A landscape with many valleys, sampled at points; each row gives a point and its height.
From any point a ball rolls to the lowest of the 2 points nearest to it. It stops when none of these is lower. Distance is the straight distance between rows; heights are no part of it.
J_86: [127 130 155 194 129 137 140 178 120 141 145 116 103 125 143 105 115  81
 122 105 104 114 140 168 103 157  87 141]  h=41.4
J_351: [106 119 129 127 110 131 145 125 147  93 149 169 130 190 165  91 155 147
 129 157 129  57 134 140 114 180 144 145]  h=24.2
J_905: [147  98 141 108 124  98 134  93 122 168 147 111 107 128  97 142 122 118
 133 124 130 104 117 112 125 152 134 153]  h=25.9
J_761: [144 114 197 134  59 134 146 132 137 136 172 183  88 120 134 113 128 123
 122 120 110 139 154 151 165 101  47 120]  h=22.4
J_732: [159 113 158 120  80 122 120 123 149 141 177 139 120 117 134 134 107 119
  77 144 127  55 133 134 123 151  67 156]  h=39.6
J_915: [ 97 156 176 139  96 162 117 123 162 115 126 155 160 129  99 129 140 149
 111 113 132 155 133 109 156 109  76 136]  h=30.5
J_720: [141 143 178 102  63 149 115 117 149 197 178 152 111  73 102 126 176 144
 116 139  85 172 158 144 138 128  38 147]  h=22.3
J_174: [129 110 117  62  79 121 119  85 128 184 154 149 123 125 118 127 113 181
 179 116 129 150  75 108 149 101 123 135]  h=30.7
J_448: [128 107  93  87  61  92  94 128 104 142 155 145 114 187 136  86 135 179
 173 124 125 128 140 152 135 160 133 160]  h=39.0
J_120: [119 125 130 129  99 109 155 156  99  74 189 187  71 215 167  77 144 111
 139 154 136  97 158 199 124 152 124 142]  h=40.7
J_760: [ 93 138  98 166 106 121 135 144 113 127 128 119 116 158 150  78 161 141
 152 135 143 117 120 149  85 139 175 128]  h=73.3
J_682: [ 94 158 109 171 127 136 159 141 117  65 154 151 129 188 160  91 153 115
 101 120 138  69 146 148 108 162 143 126]  h=28.9
J_377: [115 109 125  92 124 167  88  90 150 209 144 122 135  91  82 202 105 180
 174 100 132 208  74 105 157  98 113 129]  h=52.5
J_475: [ 36 156  85 158 183 159 213 166 128  34 143 136 163 224 185 101  97  89
 106 161 147  81 148 163  80 181 143 138]  h=36.0
J_986: [ 68  98  70 110 121 131 110 101 136 152 163 133 174 193 165 144 102 173
 158  90 139 102  95 115 152 195 152 162]  h=25.4
J_883: [121 150 191 162 128 139 115 122 140 102 114 141 123 113 112 152 131 138
 127 109 134 159 149 109 178  85 106  91]  h=38.1
J_920: [140  95  84 149 189 103  85 145 156  71  97 105 144 143 144 151 130 129
 110 129 178 139 117  82 129 116 157  72]  h=47.4
J_476: [106 127  58  80 187 112 132  84 130 124 127 109 144 169 165 130 141 162
 152 116 159 109 135  99 103 157 184 103]  h=34.2
J_11: [158  81 134  93  96 138  82 116 140 168 158 117 115 100 111 166 114 109
  84 132 141  95 100 115 126 162  92 143]  h=33.8
J_752: [135 119 122 132 143 129 133 127 175 150  84 106 167  78 110 158 117  94
  94 117 138 127 121 143 110 128 125 112]  h=25.5
J_302: [142  88 119  31  96 133 100 112 122 149 148 130 111  98 113 139  78 173
 170 162 133 176  96  83 174  81 148 112]  h=35.4
J_247: [ 88 142  93  97 120 133 150  97 117 146 157 150 145 180 144  88 131 166
 153 128 130  73 110 123 107 164 132 177]  h=18.6
J_425: [164 114 162 171 119 131  97 147  94 152 146 115 114  97 129 119 107  75
 110 104  93 139 156 132 128 154 103 120]  h=37.1
J_65: [100 150 105  84 106 127 134  80 141 187 145 146 154 150 111 112 117 185
 180 115 107 115  92 126 147 134 113 182]  h=25.0
J_400: [143  77 108 102 143 143  92 132 141 208  99  74 125  66  94 197 107 128
 119 108 144 154  77  99 142 116 159 172]  h=25.1
J_881: [136 118 169 104  84 166  83 143 131 189 133 125 120  45  94 162 124 132
 122 180 115 224  97 105 140 100 121  94]  h=28.6
J_205: [137  99  90 123 124 124 103 121 138 127 101  87 109  74 112 153 151 129
 103 148 149 124 100 101  72 109 146  88]  h=68.1
J_88: [ 89 145  84 117  95 117 133 140 106 190 182 137 137 194 118  86  98 141
 157 145  87 105 132 191 100 179  86 189]  h=18.9
J_585: [ 71 140 109 150  80 128 170 170 112 118 163 170 104 194 168  65 139 124
 135 134  97 111 171 196  98 173 128 165]  h=42.7
J_399: [127 123 144 137  91 139  96  94 153 172 138 156 123  93 105 175 165 183
 145 107 116 168 126 118 141 132 126 110]  h=37.0
J_376: [ 82 177 140 184 176 142 178 108 134 146 101 147 179 143 137 124 125  93
 113 102  95 122 146 154 126 150 133 135]  h=45.6
J_360: [120 145 123 145 171 104 120 132 139  74  61  88 162  87  77 170 128 169
 136 157 145 187 136 110 147  53 134  87]  h=35.6
J_510: [146 141  83  94 202  98 118 127 115 112 101  79 158 130 121 130 131 127
 155 119 189 114  97 114 100 124 168 135]  h=14.9
J_361: [142  90  94 119 131 121  97 108 159 169  84  85 161  73 108 199 119 142
 107  98 118 157 109 111 121 134 121 136]  h=13.3
J_81: [127 158 143 154  98 136 150 125 113  76 177 175 101 200  91 111 145 148
 113 118 114  96 169 166 116 125  68 138]  h=33.6
J_453: [166 144 171 108  82 137 111 119 117 173 167 164 102 123  98 131 129 122
 126 132  92 151 128 142 164 140  49 147]  h=14.1
J_398: [ 91 137  98 126 116 148 118 123 135 140  99 139 152 114 131  90 132 171
 151 116 134 121 101 103 122  82 150 127]  h=71.7
J_794: [154 109  73  58 172 100 124 118 131 138 121  72 122 138 114 168 109 124
 170 121 172 132  94  92 131 124 164 142]  h=6.5
J_789: [150 111 137 111 127 121 116 169 116  89  84  66 134  93 114 139 103 114
 131 130 160 156 138 102 152  91 132 102]  h=29.7
J_562: [162 130  69 114 227 122 108 146 139  60  86 102 168 156 186 120 129 105
 118 104 177 114 122  97 121 129 173  91]  h=42.6
J_824: [145 132 101 107 149 151  88 121 124 116 128 102 168 145 128 132  52 122
 129  92 158 126 107  91 148 128 127 126]  h=41.5
J_887: [161  88 103  72 144 120  99 111 119 193 139  98 102 115 102 187 111 144
 138 132 141 120 103  91 153 127 143 148]  h=17.3
J_153: [131 163 183 187 115 144 136 123 129 121 132 132 124 113 133 153 166 117
 110 123 101 111 164 149 125 155 133 143]  h=50.2
J_652: [145  97 181 109  41 117 113 175 113 177 154 145  83  85 135 115 136 130
 149 163 110 167 128 140 144 116  96 134]  h=26.7
J_778: [126 118 190 115  49 116 102 106 140 197 159 127 101  81  88 163 185 176
 150 133 110 169 124 128 134 121  95 128]  h=29.8
J_942: [126 101 110 165 173 118 133 160 171  35  91 117 119 143 154 127 121 104
 101 155 189 118 113 110 121  85 146  56]  h=51.7
J_37: [118 105 140 160 105  95 134 133 139 151 179 144 111 130 142 131 156 149
  65 126 104  46 167 152  81 163  85 158]  h=43.1
J_836: [143 171 200 149 111 153 137 118 102 152 129 155 105  89 116 101 162 124
 133 143  77 160 141 115 158  78  78 144]  h=42.4
J_808: [143 118  92 159 163 122 112 171 117 104  61  80 140  79 126 153 129 105
 142 108 144 189 134 125 114 103 164  87]  h=22.2
J_352: [175  84 170 138  86 138 112 176 113 152 125 131 100  92 144 118 104  78
 131 127 124 148 131 105 149 120 105 132]  h=32.3
J_552: [135 132 123 126 169 127 127 142 104 109 158 157 111 185 147  89  91  77
 138 136 150  75  84 140 142 158 144 156]  h=34.7
J_209: [155 129 174 111 113 128 106 171  90 135 131 111  85  89  97 137 110 136
 154 156 120 182 146  84 173  75 115 121]  h=11.2
J_690: [111 138  45  77 175 138 132  81 136 145 154 135 160 185 163 127 103 174
 168 100 165 106  83 116 145 175 178 127]  h=30.6
J_957: [144 102 145 132 127 111 110 144 140 165 127 122  95  64 106 146 132 121
 108 163 112 133 108 130 113  90 140  96]  h=65.6
J_390: [126 109  83 139 151 139 122 127 144 150 119 143 155 132 164 102  96  95
  83 121 119  79  96 123  95 157 135 111]  h=60.1
J_775: [141 158 188 178 155 123 112 134 126  85 101 142 126 128 125 132 133  93
 120 126 130 120 138 114 151 119 142 108]  h=44.9
J_750: [136 125 150 100 152 145 119 140 138 197 100 105 122  65  78 149  85 123
 143 159 116 177  87  93 157  49 115 142]  h=43.3
J_165: [124 126 152 149 104 104 176 141 157  75 139 139 101 146 126 121 159 132
 114 130 143 111 146 144 113  86 110 112]  h=40.9
J_709: [137  93 141  73 116 150 118 135 128 180 123 121 130  75  87 166  65 137
 168 182 139 206  87  87 199  73 147 122]  h=39.2
J_834: [176 124  90 158 197 120 119 138 132  55  42 112 147  99 167 124 114  70
  77 138 137 125 123 138 109 147 144  70]  h=26.2
J_694: [122 129 104 108 117 123 117 110 119 101 119 108 121 130 113 130 157 160
 145 118 149 119 118 101 106 110 145 116]  h=70.2
J_142: [134  99 151 101 110 108 130  89 128 128 161 147  82 119  88 183 137 175
 152 170 130 155 130  95 163  82 142  81]  h=49.5
J_811: [126 144 156 124  83 130 107 115 119 151 134 150 124 147 116 115 143 157
 130 102 107 130 148 124 155 127  82 168]  h=22.7
J_66: [141 186 120 187 241 124 150 141 116  41  72 116 153 153 164 124 136  91
 138 110 132 121 154 139 137 131 178 126]  h=46.0
J_204: [126 137  86 157 178 132 136 149 117  86 104 108 163 175 161  72  95 114
 131  88 141 115 148 122 106 144 152 108]  h=31.8
J_582: [145 114 131  46  38 106 107 111 119 179 160 145 104 145 118 102 131 195
 171 140 110 129 115 145 157 142  92 167]  h=35.5
J_991: [157 129 136 135 159 107 179 129 144  97  62  95 135  86 138 135 105  52
  88 109 138 132 122 141 104 124 125 125]  h=21.5
J_542: [ 97 139  68 143 158 151 130 116 118 160 106 114 193 127 154 104 120 137
 106 113  94 104 126 133  76 158 159 122]  h=57.3
J_136: [106 117  68 150 187 109 161 101 139 119 128 148 125 178 152 111 148 146
 124 105 128 124 166 125  99 131 185  92]  h=31.0
J_949: [110 141 158 175  99 141 172 128 133  60 143 160 102 189 121 140 175 141
  77 116 120 105 178 161 110 105 112 128]  h=37.2
J_194: [ 99 186 138 149 104 144 164 142  85 100 156 156 130 182 165  63 145 116
 109 115  73 110 211 163 119 171 134 176]  h=44.6
J_152: [141 121 133  98 118 110 106 140 119  94 159 146 117 186 154 114 135 101
 130 162 177  60  92 134 124 182 137 142]  h=29.5
J_647: [114 146 133 146  98 138 142 113 133 121 168 167 138 165 120 101 127 148
  98  89 104 107 167 132 120 141  95 139]  h=29.1
J_703: [163  91 116 110 118 116 108 106 123 168 151 108 103 122 139 152 144 140
  98  99 113 114 154 119 130 182 162 117]  h=32.6
J_599: [132 120 127 124 159 148 104 136 147  99  76 102 178 117 109 142  88 129
 136 113 166 143  97 108 174  98 138 112]  h=35.8
J_211: [147 143 196 128 109 167 108 134 118 182 106 145 128  37 107 131 153 114
 125 149  89 197 133 113 165  94  84 122]  h=36.9
J_704: [137 138  71 145 197 110 145 133 159  48  78 112 132 121 177 125 149  65
 107 134 151 129 139 149  58 146 168  73]  h=15.5
J_590: [147 119 150 167 153 102  99 139 153  83  42  93 150  56  98 185 141 129
 111 160 121 192 143 129 128 101 118  77]  h=25.6
J_300: [136 134 125 121 137 145 112 108 142 221 126 117 144 110  80 162  92 129
 144 115 123 174  86 112 140 113  99 151]  h=48.0
J_983: [ 57 166  97 180 156 178 176 156 105  52 125 141 157 202 178 101 142 109
  97 152 107  88 166 167  71 139 147 149]  h=33.1
J_784: [143  96 201 101  55 138  88 146 113 162 159 131  80  63  97 161 123 125
 143 183 131 201 129 102 171 105 105 122]  h=20.2
J_483: [101 132 120 114  82 138 167 106 125 168 152 138 146 149 128 110 114 131
 133 139 116  88 115 171 105 177 111 171]  h=12.6
J_287: [154 114 154 103  61  98 155 144 124 109 164 182  76 145 159  68 158 114
 136 152 118  91 152 189 107 148 123 150]  h=38.6
J_487: [137 149  85  94 192 112 115 102 163  59  90  89 181 107  95 178 119 180
 160 138 186 165 118 109 142  78 152  91]  h=41.3
J_546: [125 152 112 136 150 142 110 112 119 184  99 112 162  89 136 128 130 125
 116 105  98 119 125 122 112 181 151 147]  h=54.3
J_289: [ 95 169 123 174 206 123 178 110 120  88  88 137 182 156 153 108 125  87
 123 130 133 104 134 158 130 144 174 136]  h=41.8
J_950: [158  94 164  92  91  90 140  99 127 129 183 126  70 107  94 178 143 178
 129 144 116 129 157 115 139 130 118 118]  h=47.0
J_3: [119 148 109 119 159 145 143 137  99 156 123 110 155 155 135 103  88  61
 153 127 147  92  88 143 147 174 159 192]  h=32.5
J_427: [128 104 136 129 114 126 136 126 143 136 141 157 120 109 145 125 121 102
  95 148 129  97  93 121 122 106 137  97]  h=63.0
J_309: [140 153 201 164 120 142 141 131 130 165 155 158  96  63 134 108 179 115
 100 135  66 137 161 143 111  92  59 117]  h=46.5
J_699: [ 95 189 142 163 139 155 131  95 127 138 111 146 159 124 129 115 155 140
 131 103  97 125 145 129 143 151 155 152]  h=50.0
J_89: [ 54 146 105 161 180 134 185 138 115  88 132 131 160 184 173 109 103  72
 134 133 128  95 137 143 102 193 183 154]  h=38.7
J_163: [138 123  88 169 187 101 158 125 134 100  91 105 123 140 154 123 137 107
 116 114 123 126 165 143  91 120 152  88]  h=24.7
J_575: [155 143 168 124  79 110 167 125 111 104 189 178  88 168 132  95 152 125
 115 136  94  75 167 184 128 134  62 172]  h=36.4
J_938: [149 143 148 114 142 125 119 171  74 130 120 130 110 108 111 114  95 125
 171 135 145 134  99  89 168  97 139 140]  h=19.5
J_687: [146 133 136 174 163 125 148 151 147  72  46  94 138  71 131 138 136  99
 105 124 111 165 147 143 124 110 150 111]  h=9.0
J_913: [103 143 162 152  94 135 141 102 132 136 129 156 116 131  85 135 179 185
 166 128 126 182 132 135 144  75 133 114]  h=43.4
J_151: [138 155 137 126 154 133 128 163  83 146 112 108 155 121 131 100  92  75
 152 114 156 120  68 126 145 104 125 174]  h=26.8
J_557: [146 125  96 110 160 143 122 122 148  71 103  82 169 165 148 133  95  98
  98  89 154 117 139 111 120 148 138  97]  h=37.4
J_141: [125 133  99 154 131 107 118 148 116 105 129  96  86 140 127 126 204 153
 123 126 146 114 132 141  82 117 170  90]  h=71.8
J_642: [148  89 153 115  90  98 146 128 128  96 150 111  73 132 108 129 155 139
 116 123 121 122 176 114 121  91 121  90]  h=44.1

For each start below, name the point where the ball stops.
J_950: J_453
J_585: J_453
J_205: J_289
J_300: J_483

Call two points neighbours if one is among the 2 nearest of the other. Go from one point of each pair to the other, from neighbour to neighbour, staying as low as possible. Name the highest point that can't be avoided.
J_361 / J_687: J_752
J_794 / J_361: J_400
J_209 / J_351: J_552
J_483 / J_704: J_476
